Points on a hilly landscape, in no order, each with its height.
From any point a ball rolls to the lowest of the 2 points nearest to it. It stops when none of these is lower. Distance is the straight distance between rows; heights are no part of it.
j351: -178,330,83,49,-380,-69,231,166,-139,-121,57,-167,49,61,-15,-338,110,-363,384,-516,-29,180  (h 624)
j420: -45,-193,141,-15,-277,55,446,-194,83,213,143,-27,-331,193,253,403,5,98,69,-249,337,13  (h 477)
j74: -152,-156,-234,41,189,-56,-375,145,-43,-181,-36,155,-300,44,396,146,-15,81,-64,226,213,-81  (h 178)
j330: 296,-4,286,-485,-67,-173,-27,-273,248,-230,-213,-141,-180,58,241,-274,-138,-376,135,-248,-105,-112  (h 450)
j328: 0,-216,22,325,244,-190,-160,53,-123,-60,-32,-103,112,-164,-435,170,25,321,-106,325,-173,-61  (h 410)
j454: 322,626,-280,-85,-187,-381,124,-492,39,-84,182,-33,-18,-150,-741,-285,634,-430,-264,-133,-312,198  (h 127)
j865: -581,139,-140,186,202,221,177,222,147,-350,187,181,-364,-108,143,125,-56,5,272,112,251,-271  (h 478)
j461: -212,336,-160,311,292,288,346,164,103,-50,186,31,-89,-218,109,112,118,-154,176,-61,250,-176  (h 501)
j73: -52,39,-402,-176,65,-275,-412,395,-146,-165,183,16,-306,-66,49,25,-64,-321,59,194,20,45  (h 249)
j398: 530,-362,-90,104,134,-23,-375,-93,-178,134,-5,-105,-316,5,214,185,-126,92,35,-8,403,38  (h 201)
j542: -178,-236,129,106,1,-7,249,74,-142,44,-33,414,369,208,-156,426,156,189,-16,433,-114,-297  (h 481)
j460: 230,-29,258,-342,-119,219,-11,-499,86,-40,-116,-122,-189,-52,-39,-72,-128,-140,27,-83,-241,10  (h 391)
j123: -177,23,-84,129,49,-243,-69,-87,-139,150,-120,397,-438,226,176,153,13,39,163,-440,-251,112  (h 284)
j624: 676,63,262,9,122,-465,-254,-365,377,-190,-333,117,-111,362,423,-226,-351,86,62,-189,285,-22  (h 273)
j674: 459,211,-227,-6,101,-208,-118,-93,-4,-168,-121,5,-48,-113,151,-15,29,-480,151,-75,-301,-255  (h 370)
j199: 30,-93,181,179,-320,-13,-38,74,-222,-219,37,-236,246,-125,-364,192,-510,-17,-140,159,-84,39  (h 591)
j858: 121,37,221,-162,-18,488,-73,-353,-218,5,259,-61,-107,-30,35,-42,118,-55,370,338,29,195  (h 239)
j508: -170,-116,-40,19,567,243,-29,-247,-301,199,-104,-101,343,84,-43,-43,-68,161,203,111,-111,-324  (h 134)
j148: -292,13,-215,-59,318,321,-77,-36,216,119,-223,216,-240,-143,45,312,-239,-78,-181,-212,-84,-114  (h 238)
j952: -18,-164,-100,-225,-103,-370,-45,527,-161,-109,67,-206,-204,-107,-133,49,-58,-126,-129,211,86,21  (h 311)
j45: 276,344,-285,-147,-67,-251,140,188,2,202,91,-301,11,-148,-753,-140,595,266,-28,85,-364,68  (h 204)
j524: -186,274,-338,119,194,224,-22,-5,-378,292,111,295,107,-108,308,-53,270,313,83,25,-169,270  (h 203)
j90: -624,-302,45,243,113,307,139,-17,-142,106,39,253,431,132,-158,110,-287,180,-276,303,57,49  (h 517)
j407: -105,502,219,59,-188,-249,295,-382,-180,-230,155,-68,8,-272,-392,-110,-45,-219,-320,-115,-471,295  (h 446)
j864: -199,-212,-179,20,110,-35,-100,606,-87,-47,139,-107,119,-335,-12,-38,50,52,14,326,165,37  (h 366)
j861: 23,-479,-126,164,273,361,237,73,-248,-62,221,398,43,-32,211,108,101,35,254,339,277,58  (h 414)
j6: -165,187,108,212,-128,-118,143,132,457,29,50,-239,-226,-153,34,192,229,-54,46,-166,-36,-328  (h 555)
j435: -144,61,165,-109,-273,-374,218,-369,204,-107,-67,-9,-40,20,-136,-195,-153,-350,-125,-480,-328,129  (h 285)
j108: 280,256,-266,192,-92,-245,-120,145,-181,85,362,-589,86,-198,-435,-436,59,-110,-3,72,-41,277  (h 531)
j611: -466,220,450,-250,-112,65,-482,193,122,-205,-272,24,-14,-33,-56,9,-49,-190,-82,-34,-67,155  (h 341)
j586: -418,134,121,30,184,108,-77,66,143,-385,-144,-48,-330,-278,-114,154,21,17,291,-18,160,-263  (h 451)
j616: -133,-371,165,228,303,13,-124,283,49,92,-434,436,62,346,280,252,-50,71,110,-153,645,-162  (h 605)
j841: -51,-20,-93,-169,527,43,-104,-37,-87,286,-128,-95,199,-75,113,144,301,338,-48,100,-140,-259  (h 79)
j660: -14,250,-189,-158,-173,-228,-82,-7,-127,-127,248,-656,102,-44,-153,-380,-40,-244,-135,33,45,16  (h 486)
j874: 396,-58,142,130,-121,-323,-316,-27,157,-181,-25,139,-296,371,499,-54,-250,-15,258,-44,408,59  (h 186)
j891: 236,78,-6,260,-431,-338,-39,-220,121,-326,430,-154,-242,-340,-50,-473,137,-153,57,-127,-431,358  (h 604)
j878: 196,124,193,-318,-253,308,-6,-391,-25,-128,170,-179,134,-159,-220,-196,-47,-235,-32,344,-249,171  (h 312)
j845: 393,524,-529,-215,-95,-444,173,-11,-26,73,206,-324,-115,-161,-454,-191,572,-221,-145,-75,-125,-24  (h 170)
j655: -225,187,-10,2,577,198,187,296,157,121,292,-169,38,-269,93,82,348,-113,-32,301,256,-323  (h 523)
j167: 21,-141,-181,-98,162,-100,167,-179,-66,322,-3,459,-242,442,323,164,-76,-79,100,-138,-136,-37  (h 360)
j222: -37,-438,-34,230,141,448,-255,182,-33,241,-353,233,554,57,-4,314,39,145,-199,57,173,87  (h 691)
j704: 28,-20,258,-176,-38,-124,368,48,231,265,-76,-269,-290,-121,105,-161,92,-176,87,-734,-110,85  (h 408)
j988: -92,283,-7,-193,148,493,6,-52,-351,127,-86,326,6,-135,302,151,38,227,-129,-114,-97,282  (h 246)
j926: -50,654,-141,16,-147,-56,146,-271,207,-52,46,-370,101,-152,-866,-308,306,-356,-467,-203,-172,189  (h 171)
j796: 103,-83,174,118,44,41,-85,-165,154,298,-170,-55,-15,-48,120,-148,54,25,31,-545,-243,213  (h 291)
j924: -236,231,48,11,-7,-105,356,480,-245,230,264,-183,280,13,-22,-144,221,-240,-15,90,-39,9  (h 602)
j89: 9,-28,-105,209,375,0,185,152,-201,453,194,135,309,-70,284,-104,458,328,100,155,-180,4  (h 139)
j873: 277,309,-26,-368,-188,356,190,-17,109,-20,-111,-274,243,-284,-480,-167,227,98,84,-28,-260,-17  (h 294)
j219: 20,-24,-60,-180,383,536,-47,-323,-81,53,113,17,205,-59,-86,94,-17,23,88,506,-99,-158  (h 181)
j466: -40,-151,189,-152,-4,25,385,-257,78,178,201,256,-495,356,182,164,72,-169,333,-200,8,-141  (h 421)
j922: -6,302,-249,110,120,522,153,23,-109,79,-146,242,-133,-347,35,134,-264,200,-45,-120,-95,89  (h 153)
j136: 331,217,-44,141,-188,-409,209,-264,-518,-226,169,-190,17,-2,119,-75,-52,-99,227,-180,-123,-56  (h 200)
j723: -580,23,-143,-68,-56,241,129,515,-5,170,278,92,-77,90,-259,91,338,-147,69,188,325,114  (h 458)
j831: -79,-555,-32,88,319,68,-220,179,360,-3,-171,166,185,332,428,-110,-9,6,240,56,563,-239  (h 556)
j526: -5,-28,-91,183,-32,654,292,127,-54,308,90,-22,274,-53,74,234,265,197,11,-30,579,102  (h 702)
j677: -335,-50,-106,-252,205,59,63,508,-94,-83,84,52,133,-205,-370,24,183,227,-86,578,14,-99  (h 401)
j643: -179,52,247,-353,-330,-157,227,179,214,114,-138,-371,80,40,153,-424,74,-167,220,-660,-64,-8  (h 510)
j709: -370,-442,18,-91,205,44,-102,231,343,-37,196,-113,-18,96,445,-293,-148,-10,37,158,526,-98  (h 518)
j369: 104,289,-34,-323,-347,-84,215,21,-163,-87,-141,-158,-16,-119,-344,-28,173,-74,-25,-278,-205,39  (h 207)
j473: 94,459,-1,-229,-182,-209,285,-380,-308,-107,57,-82,382,-12,-585,-84,-23,-169,-336,0,-519,151  (h 488)
j316: 156,316,-95,150,-123,-264,317,509,-353,222,286,-293,109,3,-394,-263,155,-361,104,-52,59,253  (h 568)
j311: 233,-207,-98,162,97,-126,-414,-102,136,-236,63,223,-384,229,424,210,48,140,238,159,497,-90  (h 114)
j851: 284,48,351,-49,139,-119,-494,204,266,-135,-678,415,245,189,317,-13,-169,235,85,187,51,-85  (h 461)
j411: 352,578,-91,-370,-141,178,197,-89,71,159,113,-303,56,-184,-595,-247,478,23,-202,181,-155,185  (h 240)
j778: -187,-298,103,-41,115,79,-263,20,455,132,-366,362,-146,87,129,222,-103,263,-160,-102,78,-88  (h 313)
j267: 318,438,-256,204,-108,-32,-19,-10,-389,-99,56,147,98,-57,169,4,-85,-311,148,-55,-299,-36  (h 299)
j702: 251,24,281,-342,-132,-92,-93,-94,307,-147,-185,274,-156,155,469,121,-164,157,-286,41,37,-97  (h 465)
j961: -186,67,-245,-42,224,493,316,-69,-210,464,194,-159,51,-166,-138,309,260,281,-284,26,211,52  (h 736)
j820: 82,-377,105,368,234,-261,-141,-19,4,165,29,-250,129,48,-80,274,-153,265,-264,-40,229,-165  (h 364)
j205: 188,-284,125,231,-89,139,-214,-386,-149,-81,-242,247,55,456,136,141,-619,201,-58,29,263,158  (h 750)
j502: 529,47,-226,194,-378,-413,-222,-402,168,-232,-2,65,-90,-170,95,-368,152,-95,147,-448,-467,137  (h 525)
j705: 172,295,-239,-421,-262,217,-230,-335,-44,-174,176,-340,18,-51,-78,-372,-41,-324,-69,-27,-65,298  (h 400)
j958: 77,-457,72,305,234,228,-367,-75,25,-13,-366,339,315,161,58,294,-451,133,-228,183,176,89  (h 741)
j241: -204,20,-185,-78,-372,378,246,-46,143,106,438,-46,53,124,115,-352,-4,358,247,190,-74,25  (h 515)
j897: -621,-322,-97,184,14,121,-32,389,142,77,420,-6,-122,111,146,25,-102,-197,34,241,500,68  (h 489)
j408: -187,-652,88,108,339,234,-1,-179,9,73,162,137,-76,125,256,-52,-107,201,102,302,103,-6  (h 452)
j228: -323,-267,-194,244,73,233,212,186,-279,93,65,213,357,9,-53,375,185,73,-293,311,312,-96  (h 526)
j87: -537,-402,84,293,303,105,-60,-304,-14,-81,-2,199,75,157,70,-50,-488,264,-154,108,57,-6  (h 483)
j181: 49,331,-117,173,-300,-88,242,64,-306,45,147,-219,423,1,-450,31,-248,-70,-261,241,-374,127  (h 533)
j338: -81,-139,-267,39,-61,-79,40,16,-40,206,140,6,268,55,-446,198,50,186,-142,443,-299,-223  (h 443)
j7: 58,229,-98,187,-417,473,56,-138,86,-21,358,-46,301,-119,85,-245,57,290,22,439,-385,6  (h 551)
j225: 41,-165,-112,0,21,311,-197,86,-192,62,-325,113,631,345,183,129,-30,185,-26,87,324,-180  (h 625)
j202: -235,-50,85,-172,-350,-204,-151,66,186,95,-27,-152,-10,23,-320,-170,-216,-514,-270,-205,-128,148  (h 149)
j612: -2,235,225,-61,-22,-375,-44,-288,-158,-174,-22,-81,-12,-5,-1,60,-219,-278,-267,-122,-355,80  (h 382)
j992: 269,-432,230,220,191,63,-186,11,-154,53,-63,-218,-68,-232,-121,150,-298,-56,-16,-113,297,158  (h 290)
j956: -246,62,156,51,351,-138,-21,285,356,28,50,-151,-111,-196,437,-33,333,-11,55,35,64,-355  (h 543)
j348: 40,-171,299,71,-56,-35,388,42,387,309,31,-77,-282,-117,147,325,180,164,-42,-165,46,-185  (h 524)
j838: 77,200,-90,-328,-494,-426,289,-27,-402,-411,-16,-67,98,143,9,-53,-131,-35,-76,-216,-106,-4  (h 49)
j385: 91,40,131,155,-148,-255,-180,-362,109,168,-169,253,-224,264,177,-188,110,105,103,-685,-297,323  (h 142)
j824: -161,8,236,-124,-243,-17,-342,397,211,16,-231,-118,14,-168,-209,127,-206,-234,-283,13,-259,211  (h 256)
j887: 628,-127,274,-127,-88,-501,-77,-337,502,-154,-216,12,-238,240,403,-292,-92,-226,141,-344,-21,-82  (h 355)
j220: -371,131,502,-236,136,18,-280,113,106,-422,-229,-276,-98,-260,-161,220,11,114,-63,234,92,-110  (h 409)
j349: 573,-131,-184,14,-212,-454,26,-190,173,-231,-55,115,-288,-19,220,-71,6,-284,217,-303,-298,-198  (h 437)
j733: -483,53,-267,-367,36,5,156,472,63,278,89,-42,-171,35,-395,26,299,293,-13,240,-26,-11  (h 428)
j158: 465,-137,-16,-225,-170,-181,108,-19,282,39,-305,31,-77,135,67,281,41,153,-214,-169,-112,-317  (h 544)
j395: 209,-82,202,23,46,-111,-434,-60,441,-176,-496,389,-107,43,180,8,-319,113,-169,-31,-9,-72  (h 387)
j632: 177,-162,-12,96,130,88,339,67,-387,-55,44,66,-21,-113,244,-77,-185,114,170,180,10,-95  (h 353)
j185: 238,-121,237,-12,-45,83,-389,139,-143,-119,-477,290,304,296,217,64,52,150,133,33,200,6  (h 542)
j654: -56,-179,57,94,239,412,12,371,90,98,-139,137,10,-87,201,284,129,38,104,-128,506,-140  (h 655)
j821: 379,-4,209,308,106,-277,195,-81,-250,-282,-85,-87,-41,-145,253,-7,-238,83,268,-63,68,-321  (h 288)
j261: -186,-218,200,80,-267,-256,-173,-62,-116,-134,-129,-79,-41,145,-358,65,-561,238,-137,-56,-119,98  (h 649)
j761: -74,-296,-52,69,-367,-50,-317,-82,1,-225,-179,60,-181,347,-28,112,-558,335,-76,-64,228,196  (h 704)
j787: -453,-247,-190,152,78,272,-32,-22,-14,100,439,183,-99,113,150,-314,74,148,319,316,-65,113  (h 482)

Where does a ball stop that starts at each point below?
j261 -> j202
j616 -> j311
j958 -> j922
j956 -> j202
j6 -> j385
j961 -> j311

Call two points neighbours if one is among the 2 nearest of the other. Go from one point of each pair to the other, from neighbour to neighbour, staying as low as possible. Name the highest point that can't be avoided.
j454, j385 -> j158
j841, j922 -> j988
j311, j136 -> j228
j878, j202 -> j6
j841, j311 -> j330
j838, j454 -> j873
